The views of a scene show one set of named points, each view turned or mirrored, shifted and resized as a whole, with a little noise and some points left out.
(in the rows, 100 means zero)

Scene 1
View 1
Vibig: [119  86 124 118 113  95 113 107  92 104  97  97 112  94 102  92  97 104
  87  84  94]
dezu: [125  83 106 127 117 103 113 107  79 100  90  91 113  87  86 116  84 102
  76  86 112]
lagu: [117  83 117 113 109  99 110  99  84 101  88 101 105 100 104  89  93 105
  76  96  97]
kenu: [117  87 122 127 113  88 110 109  95 100  99  92 114  97  95 103  99 102
  86  85  89]
pifad: [123  91 122 123 122  97 114 116  91 109  99  83 119  86  89 103  99 102
  86  76  99]
riso: [121  86 121 121 117  97 116 110  94 103  99  98 114  91  98  99  95 102
  89  80 100]
mez: [113  85 117 121 109  91 105 101  85 100  88  92 110 103  96  97  99 104
  75  98  88]
Tib: [119  82 112 121 110  98 109 101  83  99  89  97 109  99  97 102  90 103
  77  94 100]
Zila: [114  92 128 119 116  90 110 111  92 110  98  81 115  95  93  89 111 105
  83  85  82]
vuf: [121  93 126 129 124  90 114 119  95 109 105  78 122  85  85 104 106 101
  90  74  90]
Repu: [118  83 107 126 111  96 106 102  79  96  85  92 110 100  89 110  89 102
  71  98  99]
zagos: [108  88 135 113 105  82 109 103 102 102  98 100 109 109 111  75 110 106
  88  92  68]
geki: [124  73  91 122 105 112 107  89  63  88  74 109 101 100  95 117  66 101
  63 107 125]
mima: [119  91 119 129 120  91 110 113  87 107  97  80 118  89  84 107 101 101
  82  83  94]
liv: [110  85 123 114 106  91 105 100  87 101  89  96 108 106 103  84 103 105
  75  99  82]
buga: [115  81 118 115 106  97 107  98  86  98  89 101 106 103 104  91  92 105
  77  97  93]
Bako: [116  86 124 111 112  97 111 103  87 107  91  94 110  98 102  84 102 106
  79  92  91]
pevap: [120  94 132 124 122  88 116 120 104 110 109  85 121  86  94  95 110 102
  98  70  87]
seke: [111  77 118 108  94  97 105  86  86  89  83 121  98 118 121  81  88 107
  73 110  87]
puf: [120  79 113 105 109 112 110  93  71 103  81 105 102  96 106  87  86 106
  72  99 111]
zotim: [109  90 129 135 107  69 106 110 110  92 104  94 116 112  99  99 109 102
  91  89  63]
Rifo: [118  92 128 120 121  92 113 115  94 112 101  81 119  88  91  92 108 103
  87  78  88]
View 2
lagu: [134 107 104  78  83 116  93 108  99  80  94  94  93  85 104 105 101  84
  97 111 104]
mima: [114 112 103  79 107 116 111  84 101  89  87 113  88  85 102 112 117 105
  94 119 123]
pevap: [109 125  97  80 105 122 108  89 112 103  81  99  92  82 131 116 134 111
  95 117 129]
Tib: [129 107 106  81  89 111 102 101  99  83  98 103  90  86  94 107 103  92
  99 117 101]
puf: [141 101  97  80  77 112  87 112 100  77 102  89  97  83  92 104  78  81
  96 111 104]
Bako: [130 109 103  76  87 119  94 103  98  82  86  92  93  86 116 106 111  86
  94 110 116]
riso: [121 116  98  84  94 117 104  97 112  98  94  97  92  82 111 114 112 101
 100 118 108]
Vibig: [125 116 101  82  89 117 101 100 105  91  88  94  92  85 117 110 116  96
  97 114 111]
kenu: [121 115 107  80  96 116 107  95 102  90  89 104  89  88 110 110 125  99
  98 118 107]
buga: [135 106 108  78  82 115  96 107  97  79  93  94  91  89 105 105 109  82
  99 112  98]
geki: [141  94 104  85  81  97 104 107 100  74 120 109  90  82  53 104  66  84
 103 124  77]
liv: [133 107 113  74  84 119  94 104  88  75  84  96  91  92 116 102 120  80
  95 108 107]
Rifo: [114 117  98  77 101 121 104  89 103  93  82 102  91  84 120 112 121 102
  93 114 131]
Repu: [128 103 109  79  93 108 107  95  92  77  98 112  87  87  83 105 103  92
  98 120 101]
zotim: [119 119 122  78  95 117 113  96  90  85  76 108  84  99 131 108 162  95
 101 115  98]
mez: [129 107 112  77  90 114 101  97  89  76  88 106  88  91 102 104 115  87
  95 113 107]
Zila: [119 114 104  75  98 122 101  92  96  85  79 102  91  88 123 108 125  95
  92 112 128]
zagos: [130 115 113  74  80 124  91 109  91  80  74  87  94  94 141 104 142  82
  97 104 108]
seke: [145 105 114  81  65 114  87 122  93  72  96  82  95  93 111 101 111  71
 102 108  78]
View 3
kenu: [ 81  97 117 100 103 114  73  94  84 104  89  89 109  96 111  96 102  94
 101 104  93]
Tib: [ 82  94 107 100 112 109  81  95  91  94  88 104 117  98 111  99 108 103
 106 104  92]
mez: [ 90  95 106  98 105 115  73  98  92  99  88 100 116  92 104  95 111  99
 100 104  90]
liv: [ 93  88 103 101 107 120  65  99  91  98  80 100 115  93  96  90 113  95
 101 106  83]
seke: [ 89  74  89 112 118 109  65 100  84  91  71 110 120 106  95  86 110 106
 103 100  78]
Repu: [ 84  99 107  94 109 111  86  98  94  96  92 106 122  94 114 102 109 107
 104 103  95]
lagu: [ 84  88 104 102 113 112  74  96  93  91  82 106 113  99 104  94 112  99
 109 108  86]
pevap: [ 76 102 131 100  97 118  64  87  81 107  90  75  91  94 113  95  97  79
 105 114  93]
dezu: [ 74 104 117  93 112 106  93  93  94  92  97 103 116  99 125 105 104 104
 114 107  99]
Vibig: [ 79  93 115 102 108 113  70  91  85  98  85  93 103  99 108  93 104  91
 107 110  89]
Zila: [ 87  99 120  97  98 121  66  93  90 102  88  87 102  88 104  92 111  84
 102 113  89]
geki: [ 78  91  95  96 127  97 103  98 102  80  92 129 136 106 121 105 112 124
 117 100  95]
vuf: [ 78 107 130  96  96 118  74  89  86 106  96  80  98  91 117 101 101  86
 105 112  97]
Rifo: [ 80 102 126  97  99 119  69  90  89 102  89  84  98  91 110  95 105  82
 106 114  91]
puf: [ 81  86  99 100 121 106  81  93 100  79  80 118 115 102 105  94 118 102
 119 113  83]
riso: [ 75  96 119 102 109 110  74  90  85  97  88  92 103 102 113  97  99  94
 110 109  91]
zagos: [ 93  83 105 110 102 122  50  97  80 105  74  87 104  95  90  83 108  86
  96 106  80]
Bako: [ 85  91 109 101 108 115  69  93  92  94  82  98 106  96 102  90 113  91
 108 112  85]
zotim: [ 93  92 113 105  94 123  56 102  73 120  85  77 112  92 101  92  96  93
  83  95  91]
mima: [ 81 107 124  93  99 117  79  93  92 103  97  90 106  89 116 101 105  92
 104 110  97]
buga: [ 86  87 102 103 113 112  72  96  90  93  81 105 115  99 103  92 110 100
 105 104  85]
pifad: [ 76 105 127  95 103 114  77  89  90 100  93  89 102  94 117 100 104  87
 110 113  96]
View 4
puf: [101 102 102 101 101 113  88 104  89  93 105  97  80 100  94 100  72 113
 110 106 100]
geki: [111 104 113 107  98 108 103  94  92 105 110  93  87 101  92  93  71 122
 118 100  95]
riso: [104  99  92  94 105 110  85 106  97  93 109  97  86 112  96  90  91 102
  99 106 103]
Bako: [ 99 106  95  96 105 114  82 108  91  87 104  96  81 106  96  99  89 106
  99 111 101]
zagos: [ 99 119  89  95 113 115  73 113  88  84 103  99  82 112  93 103  93 100
  89 115  96]
vuf: [101  96  91  91 104 112  87 107  99  90 107  92  88 115 101  90 109 100
  95 109 107]
mima: [101  98  97  95 103 112  92 105  98  91 108  91  87 111 101  93 106 105
  99 108 104]
Zila: [ 95 102  91  92 105 116  83 111  94  84 105  93  82 109 101  99 106 102
  93 113 105]
buga: [103 110  99  99 106 113  85 106  90  92 106  96  83 107  93  99  84 109
 101 109  96]
zotim: [105 122  92  95 115 112  82 109  94  90 107  95  90 119  95  95 110 100
  85 113  92]
pevap: [100  96  86  88 107 111  81 111  99  87 107  96  87 117  99  90 107  96
  91 110 107]
dezu: [106  94 102  98  99 109  98 100  99  98 109  92  88 108  99  90  92 111
 108 104 103]
pifad: [101  94  94  93 102 112  89 106  98  91 107  93  87 112 101  91 102 103
  99 108 107]
mez: [103 111 100  99 106 113  90 106  91  92 106  92  85 107  96  99  95 110
  99 110  97]
Vibig: [102 103  92  94 106 112  83 108  94  90 107  97  84 111  96  94  91 103
  98 109 101]
liv: [100 115  98  98 108 114  83 108  89  88 104  95  81 107  95 103  90 108
  97 112  96]
Rifo: [ 98  98  91  92 104 114  84 109  97  87 105  93  85 112 100  94 104 101
  95 110 106]
kenu: [104 106  95  95 107 111  87 106  95  93 108  95  88 113  96  93  99 104
  96 108  99]
Repu: [105 106 105 100 103 111  97 101  94  97 107  91  87 107  97  95  93 114
 105 107  98]
lagu: [102 108  99  98 105 113  85 106  90  92 106  96  82 106  94  99  82 109
 103 108  99]
Tib: [105 106 101  99 104 111  91 103  93  95 108  94  86 108  95  95  89 110
 103 107  98]
seke: [105 121  98 101 110 112  80 107  85  93 105 101  80 107  87 102  71 109
 101 109  90]
View 5
vuf: [117  92  84  93  96 115 106  92  95  90 100 120  94  99 108 111  92 106
  90  89  96]
mima: [112  93  84  93  98 112 102  98  95  90 100 118  90 101 102 111  96 106
  94  87  96]
zotim: [123 106  97 107 107 113  99  82  96  94  92 114  92 111 108 107  99 113
  97  97  84]
seke: [101 102 118 106 106  98 100 100  98 104 101 104  95  99  97 104 101 100
 117  92  87]
Bako: [110 100 103  94  98 108 104  97  96  96 101 113  91  94 104 108  96 101
 107  87  92]
zagos: [119 109 111 101 101 110 103  85  97  98  97 113  92  99 111 105  94 106
 111  93  84]
liv: [110 105 104  97 101 107 100  97  96  95 100 112  88  99 102 107 100 105
 111  87  89]
kenu: [112  95  93  99 101 109 102  95  96  95  99 114  94 102 103 108  97 105
  98  91  92]
lagu: [103  97 104  98 101 104 102 103  97  98 103 110  92  96  98 108  98 100
 109  87  93]
mez: [108 100  97  98 103 108  98 100  95  94  99 112  87 102  98 108 101 105
 105  88  92]
Zila: [118 102  94  92  97 114 103  92  95  91  99 117  89  96 108 109  94 105
 102  87  92]
Vibig: [111  94  98  97  99 108 106  95  97  96 101 113  95  96 105 108  94 102
 101  91  93]
pevap: [121  93  90  95  95 116 110  87  96  93  99 119  97  96 113 110  89 105
  90  91  93]
riso: [109  89  95  98  98 107 106  97  96  97 102 114  98  97 104 109  94 101
  96  91  95]
Repu: [102  92  91  98 104 105  96 106  95  94 101 112  88 104  91 110 103 105
 101  87  96]
pifad: [112  89  86  92  96 111 106  97  94  92 101 118  94  96 105 111  93 103
  93  88  97]
buga: [104  98 104 100 102 103 100 101  96  98 101 109  91  99  98 107 100 102
 109  89  91]
geki: [ 83  83  96 101 107  93  95 123  95  99 105 104  91 102  77 110 108  98
 105  86 101]
Tib: [100  91  94  97 102 104 100 107  95  96 102 110  92 100  92 110 101 102
 102  88  96]
dezu: [100  83  86  96 100 105 102 109  94  94 103 113  94  99  93 112  99 101
  94  87 100]
View 6
geki: [ 74 115  66 110 119  73  98 147  92  95  96  93 104  92 118  82  98  91
 120  82 110]
seke: [ 82  83  62 114 137  75 120 108  78 101 115 124  85 125  89 118  97  77
 112  97 122]
dezu: [ 76  89  87 104  92  98  99 125  91 105 102 104 115  92 121 111  95 116
 111  88 112]
puf: [ 83  90  74  97 125  92 121 130  89  99 119 105  99 105 108 109  89  80
 106  82 118]
pevap: [ 81  51 102 103  81 116 111  89  83 115 115 127 110 107 109 154  93 125
 103  97 119]
pifad: [ 80  68  98 101  85 114 109 107  89 110 111 115 114 100 116 133  92 121
 103  93 116]
Zila: [ 89  67  94 105  99 122 120  96  85 104 115 123 108 116 105 137  86 114
  99 106 120]
kenu: [ 81  73  87 113  97 104 106 100  84 108 106 122 106 111 104 131  95 117
 108 103 116]
Bako: [ 87  74  84 102 112 107 122 105  84 104 119 119 100 115 102 129  89  96
 101  97 121]
Rifo: [ 86  63  99 101  89 122 115  97  86 108 115 121 111 110 109 141  89 120
 100  99 117]
vuf: [ 82  64 102 105  80 120 106  97  87 111 109 120 117 105 114 139  92 130
 103 100 115]
riso: [ 77  67  89 104  95  96 108 105  86 111 113 117 106 103 111 134  98 111
 110  87 116]
mima: [ 84  75  95 108  87 120 106 105  88 106 106 116 116 104 114 128  92 125
 103 102 114]
mez: [ 86  85  82 114 111 107 112 107  85  99 107 118 105 116 102 117  91 107
 106 108 115]
zagos: [ 88  60  81 115 120 106 127  81  77 105 120 136  92 133  87 144  90  97
 103 110 123]
zotim: [ 85  65  85 132 100 106 106  74  79 108 100 141 101 131  88 140  98 125
 110 125 118]
lagu: [ 83  83  78 105 118  95 118 115  84 101 114 115  98 113 102 119  91  92
 106  93 119]

Which points are out of place in each view (at most two, in the order of its rows)? Write none if all are in place.
view 1 -> seke
view 2 -> none
view 3 -> none
view 4 -> Zila
view 5 -> Tib
view 6 -> none

Scene 2
View 1
muk: [107 109  96 104 123  84 106 124 123 110 100 107 110  92  96  61  77 105
 125 130  71]
viko: [108  91  96  93  94 105  82 102 101  96  92 115 111  96 115  92  80 109
 115  87  90]
bor: [107 101  99  94  89 107  88  94 101  96  89 114 108  95 114  90  82 108
 110  87  92]
Tubog: [118  91 102  90  73  98  94 102  99 100  99 106 107  91 117  90  72 115
  96  62  98]
timas: [106 102  97  97 101 108  85 103 106  99  89 119 114  97 111  86  82 103
 121  99  84]
tol: [ 96 122  98 101 113 100 100  87 112  99  83 114 100  94  99  78  91 106
 112 125  83]
Zakud: [ 95 102 103  93 101  95  93  69 100  85  83 109  93  93 107 101  94 120
  92 100 100]
gegul: [108 100  94 104 127  81 102 135 126 112 106 105 114  90  98  61  75 107
 129 130  68]
buk: [104 130 101 103 106  95 110  98 116 108  90 110 101  92  98  64  82 106
 110 121  78]
gisug: [109 110  97 101 108  99  98 123 117 109  97 113 116  95 105  65  75 100
 129 114  72]
Neved: [124  92 101  94  80  88 104 125 107 110 109 100 110  88 113  75  63 113
 103  69  87]
firi: [109  95  97  98 105  97  91 122 113 106 100 111 117  94 107  75  73 104
 125 100  78]
loze: [110  84  96  92  96 101  83 111 103  96  97 112 113  95 117  93  78 109
 116  84  90]
lun: [ 99 104 100  93 101  98  94  85 105  94  88 111  99  94 105  90  89 115
 101 102  94]
suli: [102 124 103 100 110  86 115  99 118 105  94 104  97  90  94  66  85 110
 105 124  82]
Nukor: [105 107  97  98  96 110  88  96 104  97  86 118 111  98 110  87  83 104
 117  97  88]
Lal: [100  81  96  98 130  76  93 113 117  97 102 104 105  90 100  83  87 117
 114 122  83]
Kivuz: [104  69  87  94 114 115  57 121 103  94  93 128 130 100 120  98  83  99
 146  99  79]
nati: [103  94  96  93 101 109  79  97 101  93  88 119 112  97 114  95  85 107
 119  96  91]
Meze: [103  90  94  96 103 112  75  99 101  93  88 122 115  98 115  97  85 106
 122  96  88]
zeg: [106  96 100  95 102  94  94 103 109  99  95 108 107  92 107  82  80 112
 109  97  89]
dem: [103  91  95  95 111  95  87 103 107  95  94 111 109  94 107  90  86 111
 115 105  85]
View 2
Lal: [119  86  84  87 110  97  91  84 117  97  99 114  94  89  89 129  87  92
 105  78  99]
Kivuz: [ 81  91 122 107 123 118 106 101 124  85 106 131 108 104  76 116 119  89
 121  88  90]
Nukor: [ 95  92  95  91 101 102 110 104 103  81  91 110 116 106  84 114  96  97
  99  83  88]
bor: [ 92  96  90  90 100  99 108 110  98  75  91 107 113 107  80 112  97 103
  97  86  94]
viko: [ 91  93  95  91 105 101 106 107 104  78  96 111 110 104  79 112 100 103
 103  88  98]
Meze: [ 92  92  99  97 108 108 105 107 110  81  96 114 109 106  78 116 102  94
 105  85  91]
nati: [ 93  94  95  94 105 107 106 108 106  81  94 111 108 107  77 115  99  94
 103  85  92]
tol: [112  86  83  92  97 104 107  94 103  94  87 109 115 106  93 125  81  86
  89  74  76]
Zakud: [109  98  71  92  94 105  98 116  97  79  83  96 101 110  71 116  85  91
  89  82  94]
gisug: [101  81 101  84 105  91 110  81 108  94  99 120 121  94 104 123  91 102
 102  81  86]
gegul: [119  77  94  82 112  91  98  66 118 108 103 124 107  82 106 134  85  96
 104  73  92]
loze: [ 92  93  96  89 107  97 104 103 106  79  98 113 107 100  79 114 104 106
 107  88 103]
zeg: [103  90  87  86 102  95 102  99 103  84  94 109 109  99  86 117  91 103
  99  84  98]
muk: [115  79  93  82 106  90 104  72 112 103  99 119 116  88 107 129  82  98
  98  75  85]
firi: [103  86  96  84 108  92 102  88 109  91 100 117 109  93  92 122  94 103
 104  84  97]
suli: [118  84  77  80  95  91 106  84  99  96  89 106 116  97 101 127  75  97
  86  75  84]
lun: [106  94  79  90  98 100 103 107 100  82  87 102 105 106  80 117  88  95
  93  82  94]
Tubog: [ 88  98  87  80  98  85 106 111  93  69  94 103 111 102  76 106 101 120
  99  93 112]
Neved: [ 93  90  92  72 102  75 106  92  96  77  99 110 114  90  91 110  98 126
 103  93 116]
View 3
suli: [ 99 124 108  86 118  95 120 119 102 116  93 112  90  88  96 121  92  97
 109  92 101]
muk: [100 130 121  93 126  91 113 120 103 123  94 108  94  87  93 107  96 103
 117 101  90]
Meze: [ 90 107 104 103 108  94 104 105  96  94 103 103 107 102 103  84 102 104
 108  93  94]
gegul: [104 134 128  96 133  86 114 123 106 123  96 106  97  84  85  99  97 103
 122  99  85]
Zakud: [ 94 102  92  95 105  97 122 106  99  84  99 109 103  92 101 103  95  89
  96  75 105]
Tubog: [ 99  87  98  87 112 101 110 102  83  84  94 101 105 107 101 106 113  90
 106 109  94]
timas: [ 91 107 105 102 110  95 103 106  94  99 100 103 103 103 102  87 103 105
 110  99  94]
loze: [ 95 102 107  98 115  94 105 106  91  91 100 101 107 101  98  90 109  99
 110 101  89]
Kivuz: [ 89 113 116 114 113  91  94 104  97  98 107  99 113 105  99  62 107 115
 117 100  83]
buk: [ 96 124 105  88 113  97 114 117  99 120  93 111  89  94 102 120  93 101
 109  95 103]
firi: [ 97 115 116  96 120  94 104 112  95 108  97 103 101  99  96  96 106 104
 116 108  89]
nati: [ 91 106 102 102 108  95 105 104  96  94 102 104 105 103 102  87 102 103
 107  91  96]
gisug: [ 95 123 116  94 118  94 104 115  98 121  96 105  93  98  99 102 100 107
 117 108  92]
Lal: [102 121 118  97 127  87 120 116 107 101  97 105 105  84  86  94  97  95
 113  87  87]
dem: [ 97 111 108  98 115  93 112 111  99  97  99 105 104  96  97  93 100  99
 109  91  93]
Neved: [105  96 110  84 122  97 109 109  83  97  91 100 101 104  94 111 117  91
 114 122  87]
lun: [ 95 108  98  95 109  97 116 109  98  94  99 108  99  95 100 104  97  94
 103  85 101]
zeg: [ 97 108 106  93 115  95 112 110  95  98  97 105 101  96  97 102 103  97
 108  97  94]
Nukor: [ 91 109 101  97 107  97 106 107  95 101 100 105 101 103 105  96 100 103
 107  95 100]
tol: [ 93 123 102  95 111  95 115 114 104 112  99 111  93  92 104 106  88 102
 106  83 105]
View 4
buk: [116  94  91 100 110 123 123 101  97 103  77 117  88 102 120 104 103 108
 111 108 103]
firi: [ 91  99  94 112 126 103 115 105 107 105  86 107  89 102 108 103 107 112
 110 100 102]
suli: [113  97  96 102 108 124 127 104  95  94  73 119  87 102 120 104 100 105
 111 103 106]
viko: [ 89  98  83 113 113  97 111 101  99  96  95  96  98  95 106  96 108 108
 102 109 100]
Neved: [ 87  99  79 121 129 102 107 106 111  87  83 112 101 108  97 106  92 113
 110 115 116]
Zakud: [102  95  83 110  87 110 120  97  84  80  89  98 100  90 115  90 105  97
  95 113  99]
gisug: [100  97  95 104 128 110 119 105 106 111  82 112  86 102 114 105 106 114
 114  98 102]
zeg: [ 94  99  87 113 113 106 116 103  97  91  86 105  94  99 108 100 104 106
 105 106 103]
nati: [ 92  98  87 109 108  97 114  99  95 100  96  94  96  94 110  94 113 107
 101 107  95]
gegul: [ 95 103 114 107 131 114 131 111 102 100  70 119  73 105 121 105 108 109
 117  80 105]
Nukor: [100  95  84 105 109 104 113  99  98 105  93  99  96  95 110  97 110 108
 104 111  96]
Kivuz: [ 74 101  97 112 125  82 114 102 103 115 102  84  86  92 109  93 125 112
 103  90  88]
timas: [ 91  97  86 109 115  97 112 100  99 105  96  94  95  95 108  96 113 110
 104 105  95]
dem: [ 90  99  95 111 110 103 120 102  96  94  88 100  91  96 112  96 110 106
 103  99 101]
bor: [ 96  95  79 110 108 102 112  98  97  97  95  98  99  95 107  96 107 108
 102 115  99]
muk: [104  99 106 106 126 117 127 108 102 104  72 119  79 104 119 107 105 110
 116  91 104]
Lal: [ 89 102 108 113 114 108 128 108  93  86  78 108  83  99 117  98 107 101
 106  86 104]
lun: [102  96  86 109 100 111 119 100  91  88  87 102  96  95 114  95 106 103
 101 111 100]
Meze: [ 90  98  87 110 110  95 114  99  96 102  97  91  93  94 110  94 114 109
 102 104  93]
tol: [112  96  93  99 103 118 126  99  91 102  84 107  88  96 121  97 110 106
 106 103  96]
loze: [ 84  99  85 116 116  94 111 104 101  95  93  97  97  96 105  96 108 109
 103 106 101]
View 5
Kivuz: [ 71 130  68  72 123 134 133 106 137  79 108 117  49 110 108  91  97 140
  85  98  96]
bor: [101 102  81 100 120 109 118  93 113  89  99  97 102  87  97  85  81 111
 107  97  81]
viko: [ 92 113  76  92 116 110 120  93 118  88 106 102  92  88 104  87  86 115
 102  95  82]
Nukor: [103  97  81 100 123 113 119  99 115  88  91  98  95  97  94  89  83 120
 104 102  91]
tol: [127  76  79 105 111 123 122  91 110  96  77 104 111 103  88 117  80 135
  97 108 113]
loze: [ 92 117  74  83 112 109 126  92 123  89 110 106  89  80 104  88  91 115
 101  98  80]
gisug: [127  93  85  81 103 113 137  99 142  99  85 113  91  85  83 102 113 147
  97 114 100]
zeg: [110 101  76  94 104 110 125  87 118  95  99 107 108  79  98 100  89 120
  99 101  87]
Meze: [ 86 111  74  92 122 122 122  97 117  85 102 105  83 102 103  91  83 121
  96  96  91]
muk: [141  83  81  81  88 116 143  87 140 103  81 125 105  81  83 121 112 155
  89 119 111]
Neved: [118 116  85  78  94  84 134  84 137 101 113 106 110  44  94  77 108 109
 113 105  61]
firi: [114 106  81  78 103 111 134  95 139  96  98 113  88  79  91  95 109 136
  98 109  91]
Zakud: [101  89  70 114 112 117 110  78  87  89  98  99 127  93 108 108  54  99
 100  89  94]
Tubog: [ 97 118  83  92 112  88 118  86 117  93 114  95 113  59 101  70  84  93
 114  94  58]
nati: [ 92 108  74  95 122 119 119  97 113  86 100 104  90  98 103  92  80 119
  99  93  92]
suli: [147  71  84 100  94 111 129  83 118 104  75 110 129  82  82 119  91 135
  99 114 108]
dem: [102 103  70  89 102 119 126  86 119  91 101 114  97  89 105 107  85 126
  92  99  97]
lun: [110  94  73 105 106 110 118  77 103  94 100 105 124  81 104 105  72 106
 100  95  87]
gegul: [139  90  72  68  78 122 149  83 145 106  89 137  95  80  89 130 115 163
  79 119 119]
buk: [144  70  90 102 105 110 126  92 121 101  73 103 121  86  76 110  94 136
 104 116 104]
Lal: [107 104  60  80  82 123 137  70 120  96 107 133 106  77 114 127  87 130
  79  99 104]
timas: [ 94 108  77  90 120 117 123  97 123  86 100 103  84  95  98  88  90 123
 100 100  90]
View 6
buk: [ 81  94 107  87 113  80 109  82  84  93  85 112 106  86 112  78  89 103
 131 129 118]
dem: [102  97 114  83  99  93 105  83 102 106  93 121  94 104 110  76 100  94
 115 108 101]
Zakud: [ 82 109 106 100 105 124  98  90  91 112  85 103 107 102  93  89 107 112
 107 108 110]
tol: [ 84  97 112  83 108  90 105  77  83 105  90 114 101  90 104  78  97 101
 117 128 111]
Meze: [106 100 109  89  96 105 100  89 100 114  97 115  95 105 103  82 106  96
 110 106  95]
Nukor: [104  97 104  95 102  94 101  94  97 111  96 111 100 100 109  86 100  99
 122 113  98]
suli: [ 74  97 113  83 115  85 111  80  87  89  79 115 103  89 110  75  88 107
 126 124 125]
Neved: [106  93 104 106 106  96 109 108 123  80  82 113 103 110 131  84  84 107
 144  89 114]
Tubog: [106 100  99 118 101 113  99 112 118  97  88 105 108 111 119  93  95 109
 135  89 106]
muk: [ 88  91 120  70 109  70 116  74 100  82  82 129  95  95 122  62  85  97
 128 117 117]
firi: [108  92 113  85 103  82 109  90 110  93  92 123  94 105 123  74  92  94
 128 105 105]
lun: [ 88 104 106  96 105 111 100  88  96 106  87 109 103 100 103  85 101 108
 115 110 110]
Lal: [ 85 101 125  70 103  99 111  74 107  91  79 130  89 107 111  63  94 100
 109 100 117]
zeg: [ 96  99 110  94 104 100 106  91 106  96  87 115 100 105 113  79  95 103
 123 105 110]
bor: [104 100 103 103 101 103 100  98 102 108  94 109 102 104 110  88 100 102
 122 105 100]
timas: [114  96 107  92  97  96 101  93 106 109  99 116  94 106 111  82 103  93
 121 106  93]
viko: [109  99 107  99  99 105 100  97 107 107  95 114  99 108 112  86 100  99
 121  99  97]
loze: [112  98 108  95  98 103 101  99 113 103  94 117  95 112 115  82  99  98
 121  96  99]

Which points are out of place in each view (at most two, in the order of its rows)? Write none if all are in place.
view 1 -> timas, gegul
view 2 -> Kivuz, firi
view 3 -> none
view 4 -> none
view 5 -> lun, Lal
view 6 -> dem, Meze
